Each row is a point on a landscape with many peaks, with its height.
From any point a climber takes the steepest step (rise divided by distance) to one of its 2 nearest points. It stops when none of these is higher. Distance is the straight distance between rows; heights are no part of it.
q_499 h=57: -19  22 -23  13  -4  -1  10  21   8   9   9 -11 -21   2  -4  -5  12   6  -4  -9
q_384 h=335:  -9  15  15  -2  -4  19   7   9   2 -17  16  -3   8   9   1 -27 -11  -2  -8  26
q_808 h=729:   0 -21  -2  -7  -3  -9   2  -7 -31   8  11 -13 -33 -21 -16   8   4  21   4 -11
q_282 h=530:  -1   6   5 -19  -5   2  13  -4 -13   0   6  19   1 -13   4   0  29   9 -23   5
q_225 h=455: -17  21  -8  32  15   1  -5  33  10   3  -5 -20 -25  -5 -10  17  -6  -2  -5   1
q_456 h=461:   8  13  33  -4   6   8   5  -2   7 -13   9  -5  29  11   5 -18   7   5 -21  14
q_155 h=423:   9 -19 -11  11  -2 -11   5  12   8   9 -17  43   2   6  16  27  17  -5   7  -9
q_5 h=286:  16   5  27   0  11 -21  -2  -6  -3  -2   0 -22   6   7  -5   4  13   0 -12 -10
q_946 h=316:  11  10  22   8  13 -19  -9  -3  -5   4 -13 -25  -4  -6  -8  20   3   5 -19  -4
q_72 h=614: -15  21  -2  -5 -11   0  14  10   9  -1   2   0   8 -11  25  -3  13   1 -20   8
q_914 h=131: -16   1 -27  13   6  37 -21  18  11  -8   1  14  -8  -8 -16  -3 -30  -9  18   1
q_859 h=168:   6 -17  19 -12   3 -11  -9  -3  -5   1 -21  -8   7 -30  -7  28 -23   2   5  -6
q_217 h=285:  -8  21  -8 -25  -9  -2   5  -6 -11  12   4 -25  -1  -6   4 -14  16   1 -15  -3
q_980 h=452:   6  -7 -24  17  -4  -6   0   2  19  11 -17  18   4  16  15  14  -2  -8  12  -9
q_64 h=100:   4 -34   3   5   4 -19   8   1 -12   9   1   4 -24 -11   3  15 -10  10  24 -10
q_487 h=456:  27 -20  14   7  16 -14  -8 -11   7   4 -15  14  -6  18 -13  19 -11   1   8   2
q_301 h=469:   0   6   8  26   7 -27  19   8  10   7   2 -11 -29   9   9   8   4  23  -8   1
q_995 h=126: -10  -6 -32  12   0  31 -24   5  10  -1   4  11   5   5 -16  -3 -18 -22  23  -5
q_454 h=211: -12  -7 -21  23   1   1   4  26   7  15   4   6 -23   7  -7   6   8  -3  19 -16
q_582 h=529: -17  23 -24  -6 -15   1  12   3   3   2  13 -19  -2  16   4 -37   8  -2   8  -3
q_231 h=771:  -4  -9  -4 -15 -12 -16   6 -11 -22  12  -1 -17 -25 -30  -4   9   8  24 -12  -9
q_179 h=166:  -6  -4  -4  24  19  23 -10  29   2   1   8   9 -20   6 -10   8  -3  -4   6   7
q_249 h=489: -10  -8 -20  25 -18   0  11  27  30  13 -10  21   9  14  19   9 -20  -5  22   4
q_856 h=466:   5 -13   1 -12  -1  10 -16  -3  -1   1 -30  19  18 -26  -3  33 -18  -8   7  -2
q_828 h=679:  13   1  24  -9  -1 -17   9  15 -24   3   6 -28   3 -18  -1  17  21   4  -7 -15
q_321 h=94:   7 -18 -16   2  -4   6  -9 -23   4  -3 -10  33  11  10   1   2   0  -4   9  -3
q_645 h=620:  14 -14  20  -7   8 -10   6 -27 -14 -12  14  11  -6   4  -3  -9   4  16  -5   4
q_227 h=341:  10  -4 -12 -18 -15 -12  10 -22 -17  -5  14   4   0  11   9 -21  21   2   8 -17
q_446 h=689:   3  -8  28 -20   9   8  -2  -9 -14  -8   8 -11   1 -19 -13  -6 -17  11  -5   4
q_16 h=547:   1   6  10 -15  -2   0  -1 -24   1 -10 -12  24  15 -21   8   7   5  11 -21   7
q_516 h=500:  23 -14  33 -10   5  -3  -5   2   4  -4 -15  35  29  15   3  13   6  -2 -12   3
q_234 h=230:  -9   1 -31   4  -7   8   4  13  -7  11  15   4  -7  -1   2  -5  19  -8  15 -14
q_404 h=431:  22 -13  10   2  15   5  -8   1 -19 -11  16   5  10  30 -12  -7  26 -11   3  -8
q_539 h=183:   3 -12  -8  -7 -11 -10 -12  -1 -11   5 -22 -14   2 -35 -14  42  -4   1   6 -14
q_127 h=579:  -7   9 -26  13 -13 -15   7  -7  15   8  -1   0   3   8  13  -4   8  -1   4 -13
q_181 h=589:  11  -9  30   9  10   9   9  23   0  -5   8   0  13  19   1  -4   5 -12   6  10
q_593 h=479:  -7   6 -15 -18  -6   0  -5 -18  -9   3   6 -32  -5  -7  -7 -19 -12  -4  19 -10
q_524 h=129:  -3   4  -3   9  -9  -7  11  15  15   5  -4 -16  12  12  16  -5 -14 -16  24   0
q_696 h=96:  16 -34   1  -8  -3 -14   3  -2 -26   3  -4   2  -9 -13  -7  13  -7  -2  26 -17
q_979 h=117:  10  -2 -11   1 -18 -17  10 -12   8  -4   0   8  16  21  24 -15   2  -9  12  -3
q_770 h=108:  12 -15  12  -1  -4 -22  18  -7  -6  -4   5   0  -5  10  20  -6   3   6  12  -4
q_682 h=602:  11  -8   8  -6   3  -1  -9  -4  -2  -5 -10 -20  27   4  -1  -4 -13 -17  16 -14
q_244 h=328:  16  -2 -14 -26 -15  -7  -4 -26 -20  -5   7   3  12   7  -2  -7  28  -4  -5 -19
q_599 h=587:   8  -8   8  -4   5   1   5 -15 -12 -10  19   8  -4  11  -1 -16  16   4  -6   2
q_603 h=494: -29  33 -32  -9 -20   7   3  15  11  11   0 -23  -7 -19   2 -15 -12  -4  -2  -7
q_557 h=690:  -6  -2  18   7  16  11 -10   2   7  -5 -12  -1 -16 -22 -10  13 -35  10   0  17
q_985 h=451:  18 -24   9   3  13  -3 -20 -12 -14   3 -11   7 -11  -2 -23  25  -3   1   5  -9
q_486 h=517: -20  22 -25  -4 -15  -3   2   6   6  10  -5 -27   6 -15   8   2  -2 -10   2  -7
q_51 h=595:  -4   1   8  -8  -2 -14  11   9  -8   5  -6 -20   8 -21  10  12   1  -3   5  -6
q_146 h=258: -17  14  -9 -28  -5  22   7   4  -7   3  12  12  -1  -9   3 -17  15   1 -16  10
q_278 h=114:   4 -11 -18  20  -3   3  -4 -13  10   0   9  14  -5  33  -1 -13  -1   4  12   1
q_762 h=473:  17 -19  21  -7  18   1 -19 -13 -25  -1 -19  12  -3 -22 -26  29  -3  10  -6  -1
q_978 h=123:  -4   5   1   3 -15 -11  19   3   6  -3   3  -7  16  16  24 -21 -10  -5  20   4
q_504 h=553: -14  19 -27   2 -21  -4   6 -14  14   5   4 -11   5  15   5 -25  10  -4   2 -11
q_344 h=315:   4  16 -17  -8 -12 -24   3 -19  -8   5   6 -34  -2  10   3 -12  18  -2  -1 -17
q_122 h=187:  -8 -15 -11  23  -3   1   3  17  13   4  -2  13 -19   2   1   1 -26   6  19   5
q_572 h=487:   5 -11  19  -9   6   7 -10  -7  10  -3 -32  27  22 -27   2  29 -16  -1 -10   8
q_930 h=399:   5  -9 -11  -5  -8  -2   1   2  -5   0  -1  14  12   3  11   8  12 -12   5  -5
q_26 h=502: -14   9  -7 -16 -12   1   7 -12   0  -2  10 -18   5  -8   8 -21 -13   0  12   4
q_713 h=200: -15  -3 -20  24  -4   3  15  21  17  11   4  27 -22  -2  -1   8   0  13  11 -12
q_19 h=568:  -1  16  -6  -3 -11 -13   1   0  10  -4 -15 -15  25  -4  16   7  -4 -19   1 -10
q_684 h=142: -17  11 -12   2   1  34  -8  40  -2  -9  13   6 -16 -11 -17 -12 -17  -6   0  17
q_220 h=468: -11   2 -27  17 -12   0   3  10  28  11  -4  10   2   9  12   3 -13  -7  24 -12
q_874 h=223:  20  -3   1  -3  -2 -24  -5 -11   1 -10  -6  -4  23  26   2  -2   7 -15  13 -19
q_658 h=598:   3  10  11  -5  16  19 -24  -1  -1  -4  -2 -35  14  -7 -20   1 -15 -14  -4   2
q_210 h=426: -10  22   0  27  12  -8  -4  13  15   6   0 -31 -21   7  -4   5  -8  -1  -2   0
q_219 h=514: -18  27  -4  12  15  14 -14  18   6  -2  -1 -24 -13 -11 -18   7  -8  -4 -19  11
q_822 h=488:  15 -10   0   2  15   9 -12   8 -21   3  -4   8   4  -2 -13  21  20 -14   0 -11
q_149 h=537:  18 -13  15   8  -1 -12   2 -17  25   1 -23  34  11  19  14   9 -19  14  -8  17
q_160 h=639: -13  31 -25 -17  -9   7 -18 -19  11  11  -6 -23   3   0 -10 -10   2  -7 -17  -4
q_130 h=539: -13  21 -19   3 -12 -20   5  12  12  12 -12 -19   9  -7  19  12  -4 -13   3 -12
q_117 h=360:   9   4  -4  -3  -3   0  -2 -20   9 -12   2  13  21  24   5 -16  15  -5  -5   0
q_931 h=796: -14   5   9  -3  11  19 -10   7 -14   0  -1 -10 -18 -35 -17  11 -15  15 -13  15
q_904 h=377: -11  14  -5   9 -22  10  12 -17  21  -9   4  12  16  22  21 -25   1   3 -12  21
q_983 h=113:  10  -7  -3   5  -6 -18  20 -10  -4  -3  11   1  -1  25  13 -20  10  -2  15  -4
q_79 h=543: -15  -1  -2   3   3  14   2   0   5  -9   8   6 -18 -12  -4  -8 -15  10  -1   8
q_604 h=408: -17  22 -23  -3 -26  12   1 -11  18  -2  12   6   3  17   7 -43  -5   5  -2  12
q_503 h=744:  -9  -2  22  -8  13  14  -8  -3  -4 -10   0  -9  -6 -31 -13   2 -26  10  -9  13
q_407 h=747:  10   1  10  -7  -1 -19   5  -3 -22   4  -2 -25  -8 -18  -4  14  19  13 -15 -11
q_862 h=641:   1  -6  27 -16  16  28  -6   2 -13 -12  14  -1   6  -9 -12 -11  -9   2   0  11
q_493 h=400:  14 -14  19   7  20   5   8  10 -21  -6  24   0 -11  20  -7  -7  22  -4   3  -4
q_774 h=174:  -5  -3   5  28  19  12  -5  29  15  -5   4  -4 -11  19  -8   2 -13 -12   6  17
q_651 h=521:  -8  -2   0 -11  -7   5   4 -16  -3  -6   6  -6 -10 -13   3 -16 -17  11   6   8
q_962 h=339:   8 -15 -11  -3 -10 -27   8 -29 -13   2   8 -16 -23  -1  -2 -13  -3  21  12 -16
q_200 h=98:   2 -15 -23 -11  -5  11 -17 -32  -4   0  -2  20   0  -6  -7  -4   0   1   7 -10
q_253 h=305:   2   1   0  24  13  -8  15   9  -6   6  11  14 -24  17   1   6  36  14 -19   0
q_229 h=584:  17  -9  30   9  -1 -12  13  -2  26  -2 -14  27  16  23  15   6 -14   8 -10  27
q_681 h=613:   5 -15  20   1  12   4   3  -6   1   1 -14  46   3  -3   8  18   6  12 -10  18
q_318 h=371:   5  -1  14  19  13 -21   7   6   4  14 -14   4 -18  -6   2  27   9  15 -14   3
q_558 h=470:  22 -10  22 -13   4 -12  10  15  -1  -3 -11  27  24   2  12  19  12  -3  -2  -3
q_864 h=515:   7  -5   2  11  17  12 -10  19 -17   2   5 -10   1   8 -10  13  24 -21   0  -9
q_783 h=592: -12  21 -15 -10  -5  12  -7  -8   4  -1   3 -14   5  -2   2 -14  -2  -8 -12   2
q_455 h=499: -11  19 -22 -19 -13   3   6  -2 -11   6   8 -33 -10   2  -3 -31   0  -8   8  -7
q_897 h=541:  -8 -12   7  14  -7   9  17  28   9   4  -4  25   7   9  18   1 -16  -5   9  23
q_340 h=471: -27  41 -24   2 -18   4  11  29  15   1   8 -17 -11  -8   3 -22 -11  -1  -2   3
q_363 h=357:  -4  -1  15  11  13  -7  20  20 -14   2  21 -10 -27   6   3  -6   0  14   6   9
q_353 h=63: -11  20 -21   7   0 -12   4  12  -1  12   9 -19 -12   5   5  -4  27  -1 -11 -10
q_10 h=391: -12  24 -10   7 -10   1  -2 -15  21  -3   3   7   8   7  14 -17   3   3 -18  13
q_952 h=159:   3 -11  19 -14   0  -7  -2  -8   8  -6 -21 -14  16 -21   6  13 -35  -1  12  -1
q_147 h=190:   4  -4  -9  -1  -9 -15 -11  -1  -2   7 -25 -11   8 -22   0  27  -9 -11   3 -16
q_348 h=145:   4 -16   9  -3   7  17  -5  20  14   4 -20   3  19  -2   4  16 -34 -16  27  11
q_875 h=118:  -4  -9 -18  13 -12  18  -4 -14   8  -3  10  13  11  32   1 -27 -12 -10  17   7
q_895 h=351:  -2  -3 -18 -16 -20  -5   6 -29  -2  -6   8  13   5   0  11 -19   5   3   5  -7
q_104 h=728:  12  -6  18 -36  -3   4  -6 -17 -17 -11   7  -1  20 -12 -12 -12   2   0  -4 -10
q_697 h=569:  -6   3   5  -3  12  23 -11  -9   0 -12   7  14  -9 -10 -12  -6 -14   7 -11  17
q_473 h=329:   2   5 -20  -2 -16 -27  11 -22  -4   9  10 -18 -11   6   6 -16   6   8  11 -19
q_391 h=652: -14   9  11   0  -9  -1  19  10   5  -6   5   0   4  -2  22 -13  -4   4  -5  16
q_890 h=554:   4   7  16  -5  13   3 -22 -18  -4  -1 -19   2   2 -24 -19  24  -3   5 -25   5
q_650 h=385:   4  -8  -3   2   4   2   4   2 -12   2   2  13 -10   7   3   4  26  -4  -4  -7
q_902 h=448: -25  29 -29  11 -21  13   9  23  22   1  10   0  -9   2   0 -21  -1   5  -4   2
q_189 h=698: -13 -10 -16  -1  -6  -7   4   1 -19  14   6 -11 -39 -24 -13   9  -1  23   8  -6
q_967 h=596:  -1   6 -13 -15 -17  -7   4 -12   0  -3  -2 -14  22  -4  13 -10   1 -17   7 -12
q_543 h=505:  -9   8  -6  33   3 -20  11   0  22   8   0   0 -35   5   1   4   2  31  -7  -7
q_336 h=136: -18   7 -16   8   3  22 -10  31   4  -1   4   2  -7 -14 -13   0 -18 -12  11   8
q_574 h=550: -10  20  -3  -6  10  21 -16  12   1  -2   5 -23   3  -8 -16   0  -5 -15  -4   9
q_812 h=731:  -8   7   2  -9   7   5 -13 -12 -15   2  -2 -21 -21 -26 -28   7  -4  18 -16   5
q_97 h=603:   9   1  17 -12   3   4  -8  13   0  -7   2 -12  32   1  -3  -1  -4 -19   9 -10
q_335 h=176:   7 -16   3 -10  -4 -11 -15 -13 -17   4 -22 -15  -6 -37 -15  31 -13  14  -4  -4
q_838 h=542:  -7   6  -2  31   1 -15  12 -10  24   3   6   0 -27  24  11 -11 -10  21  -3   2
q_540 h=151:   2 -16   6   0   2   0  -6   1  10  -1 -15  -6   9  -9   1  13 -30 -11  18   3
q_240 h=323:   5  -7   2  15  12  -9  20   0 -12   8  24   9 -31  18   3 -13  27  15  -3  -2
q_763 h=181:  -6  -8   1  21  12   4  -3  15  14   3  -2  -4 -17   8   1   2 -22   2  12  12
q_566 h=460:  25 -11  15  -6  19  -6 -13  -1 -13  -5  -6  11  11   7 -21  20  17 -10  -4 -15
q_938 h=376:  18  -5  18   2   5   4  -4 -12   2 -14   5  14  19  28  -2 -13   4 -10  -4   6
q_2 h=594:   0   3  18  -1  24  19 -24  -6  -5  -3 -19  -7  -1 -21 -30  21 -11   1 -19   7
q_385 h=240: -18   6 -27 -13  -6  15   2  14  -5  11  10  -1 -11  -7  -2 -11   7  -4   1  -9
q_748 h=768:  11   7   9 -18  -6 -26  -2 -13 -18   0  -7 -30  12  -8  -5  11  18   5 -14 -18
q_61 h=516: -16  -3  -4  19 -26   1  19  34  25   5  -5  26   3  12  24  -1 -18   1  12  22
q_976 h=635:  -7  -9  -2 -11   1   3  -3   5 -18   4   2 -21  -7 -22  -3   9  -2  -4  12  -8
q_710 h=407:  -8  28  -1  -4 -10   8  -7 -15  16  -9  -3   2  29   8   7 -15   3  -6 -22  17
q_163 h=665:  -4 -11 -13   6  -2   0   0   3 -14   7   1 -14 -22 -18 -10   5  -6   2  17 -12
q_119 h=80:   7  -6 -16   0  -5 -15  12  10 -26   9  12 -18  -9   3  -3   3  37 -10  12 -23
q_896 h=701:  -3   9  21  14   5  -2  18  16  13  -4   4  -3   4  10  15  -3 -10   3   1  20
q_442 h=493:  23 -15  20   1  15 -13  -6 -22  16  -2 -24  23   5  13  -2  14 -20  10  -5  10
q_186 h=220:  -9  -1 -24  21  -5   0  10  26  -1   8   6  -2  -9  11   9  -3   6  -9  27 -12
q_151 h=375:   4 -14  13  16  20   1  13  19 -16   5  24  -2 -22  17   0  -3  10  -4  14   6
q_469 h=346:   8  -2  29   9  17 -16   1   7   5   7 -11 -11 -12 -11   3  24  -7  13 -12   9
q_706 h=158:  -9   8  -6  15  13  16  -6  15   2  -4  18   4 -25  10 -15  -8   0   5  -7  11
q_688 h=369:   0 -12  -3  15   7 -12   6   1  -7   6   4   5 -21   5  -4   7  14   8   2  -7
q_625 h=109:   4 -15 -27  14  -2  11  -8 -16   3  -3  21   7  -5  32  -7 -23   6  -5  21 -12
q_497 h=102:  15 -29  12   2   3 -20  16  -1  -9   3   2  13 -16   3   8   2  -6   6  25  -3
q_860 h=593:  -9   1 -11  16 -14 -10  17  -6  20   2   4  10  -5  13  23 -16  -7  11   8   8
q_680 h=669: -11  13  -7 -13  -2  11 -21 -17  -3   9  -9 -25 -10 -28 -24  12 -13   5 -18   6
q_615 h=703:  -2  16 -27 -19 -20   0 -21 -38   3   5  -8 -16   7  -2 -12  -4   2  -3 -14 -12
q_56 h=607:  -1  11  -6  16  -5 -19  10  -6  12   2   0  -2  -1  13  16  -2  10   6 -10   1
q_291 h=621:  -7  -3  -9  25 -19 -20  25   6  27   7   2  24 -13  15  30  -4  -5  15  10   3
q_666 h=549:   0   4   0 -19  -2   6   0 -16 -15  -1  11   8  -3   2  -5 -14  26   3 -15  -1
q_806 h=71:  -3  13 -15  -3  -4  -4   9  15 -17  11  10 -22  -2   7   7  -1  28 -14   2 -16
q_245 h=721:  -9   2   2  -6 -10   2   7 -15   3  -5   3  17   1 -11  12  -4   1  12 -13  12
q_135 h=564:  -8   2  14   9 -10  10  13  35   8  -2  -3   6  13   6  20   6  -2 -14   4  20
q_66 h=601:   3  -2  18 -13  11  32 -13  -8  -3 -14   6  16  11  -3 -17  -8  -5   0 -14  17
q_332 h=552:  -7   5   4  -4  -5  -1  11   7  -4   7   1  20  -2 -22  18  10  25  12 -24  12
q_935 h=212:  15  -4 -13  -7 -10 -21   0 -20  -6   0   2 -15   9  18   4  -7  11 -14  17 -22
q_202 h=197:   4  -8 -22   0  -9 -10 -12 -13  -1   5 -14 -13   1 -14  -3   7 -11  -5  11 -16
q_140 h=122:  -6  -5 -23   7  -4  25 -18  -3   5  -9  15   7   2  21 -11 -21 -14 -17  18   2
q_447 h=393:  -8  10 -19  -4 -11  10  -5 -23   8  -7  12  -4   0  12  -4 -36  -8   1  -1   2
q_667 h=532:  31 -13  30  -3   6 -10   5  -9  14  -4 -13  31  25  25   4   4  -5   3  -5  11
q_483 h=411:  12  -8  -5   1  -5  -8   2   8  -7  -1 -14  33  15  -1  13  21  28 -12  -5 -11
q_829 h=713: -12   2   5 -29   6  31 -11  12 -15   0   3   5   1 -30 -12   5  -6  -2  -3   9
q_919 h=343:  -2  -7  -5 -24 -11   7   8 -14 -13 -11  17  19   7   0  10 -21   6   5   8   2
q_632 h=573:  -3  -4  -1  21   0  -3  10 -14  15  -3   6  11 -11  15   8 -21 -13  17   4  13
q_69 h=492:  12 -16   8 -11   2  -4 -17 -20 -14   1 -20  22   5 -27 -16  23  -6   8 -12  -5
q_623 h=464:  19  -6  12  -7  19  10 -14  -8 -19 -12   8  18   6  15 -20  -2  29  -4 -12  -3
q_905 h=661:  -3   8   7  11  -4 -23  11   0  23   4 -17  -2   3   3  26  10  -4   9 -12   7
q_620 h=548:   8   5  25   3  17  19  -8  18   2 -10   9   2  22  10  -8   0   6 -11  -8   8
q_537 h=92:  14 -21  -4 -20 -11 -15   5   0 -25   3   5  -6  -2 -19  -5   9  12  -2  23 -22
q_705 h=578:  -5  11   0  -9 -14 -17  17   4   2   5  -6  13   7 -19  25  13  17   8 -20   2
q_544 h=590:   0 -11  23   0  26  24  -5  27 -20  -4  16  -7  -2  -4 -14   8   3 -12   9   3
q_627 h=618:  -4  10  12 -16  -2 -18  24  21 -16  10   4 -27   3 -19  11  12  17  -4  -5  -9
q_299 h=438:   0   7   6  20  11 -22   9  11   9  10  -9 -20 -18   6   8  10  -7   2   0   4
q_997 h=555:  12   6  17  12  25   5 -18   2   0  -5 -10  -5   7   7 -17  13  11  -8 -15   2
q_505 h=749: -15   6   1 -19  -2  15  -4   8  -9  -4  -5   0  -7 -40  -5  12 -14   1  -7   9
q_270 h=271:  -9  15  -3 -39 -11  15  -1  -4 -14   5   6 -10  -3 -11  -3 -17  18  -1 -19   2
q_430 h=193: -15 -15 -11  28  -2  13   8  21  22   9   0  34 -23   5   0   3 -13  18  16   3
q_795 h=551:   1   0   4   3  23  28 -13  20 -19  -5  15 -11  -4   5 -19   2  15 -17   4  -2
q_944 h=606:  13  -1  17   8  20   4  -7  18   2   3 -10 -12  11  14  -6  12  -4 -16  -2  -4
q_197 h=518:   0  -3  14 -15  12  10  -8 -14  -5  -1 -20  14  11 -35  -7  22  -7  10 -16   7
q_194 h=632:   7 -12  35   2  22  15   6  34  -7  -6  10  -2   4   1  -1   5  -1  -3   5  11
q_448 h=103:   4 -13 -25  -2  -2  12 -13 -22  -7  -4  12   2  -4  10  -9 -14   3  -5  12  -6
q_113 h=141:  -3 -15   1   4  -5   7   1  34   7   9 -13   3  16   7  15  13 -26 -19  30   5
q_457 h=835:  -2   8   2 -27 -16 -27   8 -13 -18   4   0 -24 -12 -21  -4   1  17  19 -19  -8
q_739 h=353:   9  -8  -1   9  -1 -21   6 -16 -12   2   4 -12 -20  -2  -3   0  10  10   3 -10
q_971 h=761:  -8   0 -12   4  -9  13   1  -9   3  -6   9  23   4   7   6  -9   3   4  -2  10
q_672 h=349:  -5   1  18   4  -3  16  11   2   1 -15  22   0  19  22  -1 -35  -2  -4   5  23
q_721 h=687: -18   7 -13 -19 -11  25   2   8  -4  -3  15  17 -23 -13  -9 -27  -4  14  -8  12
q_250 h=249: -22  12 -24 -17 -17  24   8  20  -6   1  15  12  -4 -11   7 -14   9  -2  -4  10
q_325 h=427:  17 -23   2  10  14 -14  -4 -14  -1   8  -6   5 -22   4 -13  17  -7   3  10  -7
q_264 h=583:  10 -14  22 -13   6  -3   2 -19  -4  -9 -13  37   7 -12   3   9   5  13 -13   6
q_304 h=135:   2  -5  -6  11   1  -5   5  30  12  10 -11  -5  13   8  15  12  -7 -20  21  -1
q_223 h=432: -14  19  -5  23   6  -6   0  33   9  10 -14 -16 -17 -11   0  29   8  -4  -9  -9
q_422 h=364:   3  -4  10   2   2  11   1 -12   5 -17  12  -6  15  24   1 -28 -15  -7  14   9
q_801 h=257:  24  -2  17   3  13 -30  -6 -12   3  -5  -5 -22   6  26  -6   7   5  -5  -2 -17
q_927 h=597:   4   1  26   8   1   3   9  31  14   3 -10  10  19   7  16  17   1  -3  -3  17
q_48 h=450:   1  -6   3  -5   7  23 -21  -3   6  -9 -20  15  21  -9 -10  18 -16 -17   9   0
q_968 h=674: -22   7 -12 -33  -7  32  -7   5  -6   7   0   9 -10 -31 -11  -3  -2   7 -15   3
q_756 h=879:  11  12  -2  -7  -7 -22  -6 -16  -6  -5  -8 -18  14   3   1  10  15  -8  -4 -15
q_243 h=87:   9 -19  -5  -9  -5 -20  11   2 -33   5   9 -18 -12  -3   0   4  19  -6  18 -22
q_177 h=300:  -2  15 -12 -23 -17 -14   6 -22  -4   1   9 -25   1   2   9 -24  11   3  -5  -7
q_583 h=379:  -1  -4  -4  -6  -5  -2  -5 -30   2 -13   6  -7   8  11   4 -28 -14  -3  12  -2
q_738 h=430:   0  15  14   2  -4   9  -1  -7  15 -10  12  -5  27  23   7 -17   2  -5 -14  18
q_238 h=414: -11   6 -12  20   5  -4  -4  18  12  20 -20   1  -7 -13   4  35   5  -2  -7  -2
q_489 h=392:   5   3   0  14  10 -17  -8   4   7  14 -30   7  -5  -8  -2  33  10   5 -14  -2
q_74 h=723:  -9   2 -13  -5  -7  22   4   2  -3  -4  21  28 -14   6  -4 -24   4  10   1  11
q_807 h=424: -19  25 -21  13 -15  16  -2   7  22  -8  12  -7  -3  19   1 -33 -11   4  -9  11
q_831 h=668:  -9   6   1  31  -9 -18  24   9  34   5  -6  15  -3  14  29   1 -10  17 -10  17
q_630 h=317: -10  22  22 -11   4  18   1  14   3  -9  11 -15  16 -10   1 -14  -9   1 -13  18
q_41 h=425:  31 -13  19  -4  14 -16 -11 -19  -8 -11  -5   6  11  19 -15   6  14  -2  -6 -16
q_820 h=237:  28   0  -2  11   7 -26 -13 -17   4  -4  -9 -21  12  34  -5   2   5 -16   8 -20
q_966 h=657: -21   9 -23 -18 -13  23  -7  -8  -2   3   7  19  -9 -18  -8 -15 -10   8  -5   5
q_922 h=481: -18  25  -2  19  19   8  -9  35   4   6   5 -16 -32 -15 -17  12   2   4 -17   9
q_323 h=642:   6  -3   1  -7   8  15 -24  -7  -4  -8  -7 -19  14  -7 -14   0 -18 -18   9  -7
q_533 h=630:   9  -9   3 -26 -12 -13   3 -16 -10  -7   0 -12  23 -11   7  -4  -2  -4   8 -17
q_779 h=617:  -6  12 -11  -6   3   8 -15 -16   4  -5 -10 -15  -1 -18  -8   0 -14   0 -10   7
q_863 h=646: 10 -3 31  9  6 -3 11 12 15 -3 -4  9 11 16 16  2 -4  3 -9 18
q_65 h=664:  23  -8  24  -4  15   1  -7  23   0  -1  -5  -5  30  16  -6  13   4 -20   9 -14
q_601 h=671:   2  -3  16 -32 -12   1   3 -13  -8 -11   5  -3  29 -18   8 -12  -4  -4  -2  -6
q_605 h=394:  17 -11  15   9  13  -7 -10 -19   4  -7  -3   6   8  22  -7  -3   3  -1  -1   1
q_816 h=643:  -2  -5  17   6  22  14 -18  -1   8   2 -24   7   0 -19 -18  27 -26   0  -4   9
q_42 h=680:  -7  -3 -11   4  -5   2  -1 -13   7   4 -10  18  -8 -12   1   5  -7   9  -5   2
q_670 h=340:  -2  -1  14   2   6 -14  25  -4 -16  -4  25  -7 -26   8   8 -17  14  18   0   7
q_677 h=784:   3  13 -20  -5 -13 -21 -14 -27   6   5 -15 -20  13   2  -1   1  10  -6  -7 -17
q_107 h=670:  16 -17  27 -27   6   3  -1 -21 -19 -14  16   5   8  -4  -8 -18   2  10   0  -6
q_412 h=365:   9   1  -8 -14  -9  -9  -2 -39   6 -12   1   2  18  14   5 -18  -2  -3  -2  -4
q_885 h=504:  15   0  22   2  23   8 -13 -14  -9  -7   3   3   6  13 -16   5  20   4 -24   1
q_248 h=204:   2  -9 -30   2 -14 -15  -3 -20  -4   6   3  -7   1   1   3  -1   4  -9  17 -22
q_164 h=149: -12  13   1  10  12  32  -5  23  -1 -11  19  -2 -14  -3 -13 -12 -10  -2  -5  24
q_376 h=507:   9   6  36 -12  18  15  -7   5  -4 -14  14   4  25   2  -7 -15  10  -2 -20   1
q_312 h=644:   4 -11   2   6   5   3  -5  -2   3   3  -8  29  -5  -2   2  16   8   7 -12   4
q_724 h=724:  -3   2  -1  19 -11 -15  16  -1  26   5 -16  21   9  10  26   9  -7   8  -2  10
q_82 h=437:  17 -17  -5  10   4 -10  -1  12  12  17 -17  27   4  15  12  20   0  -7  12   1

Where does a climber stop that starts at each point below?
q_774 -> q_896
q_696 -> q_323
q_739 -> q_896
q_540 -> q_323
q_240 -> q_65
q_447 -> q_104
q_801 -> q_323
q_200 -> q_896
q_253 -> q_896
q_499 -> q_104
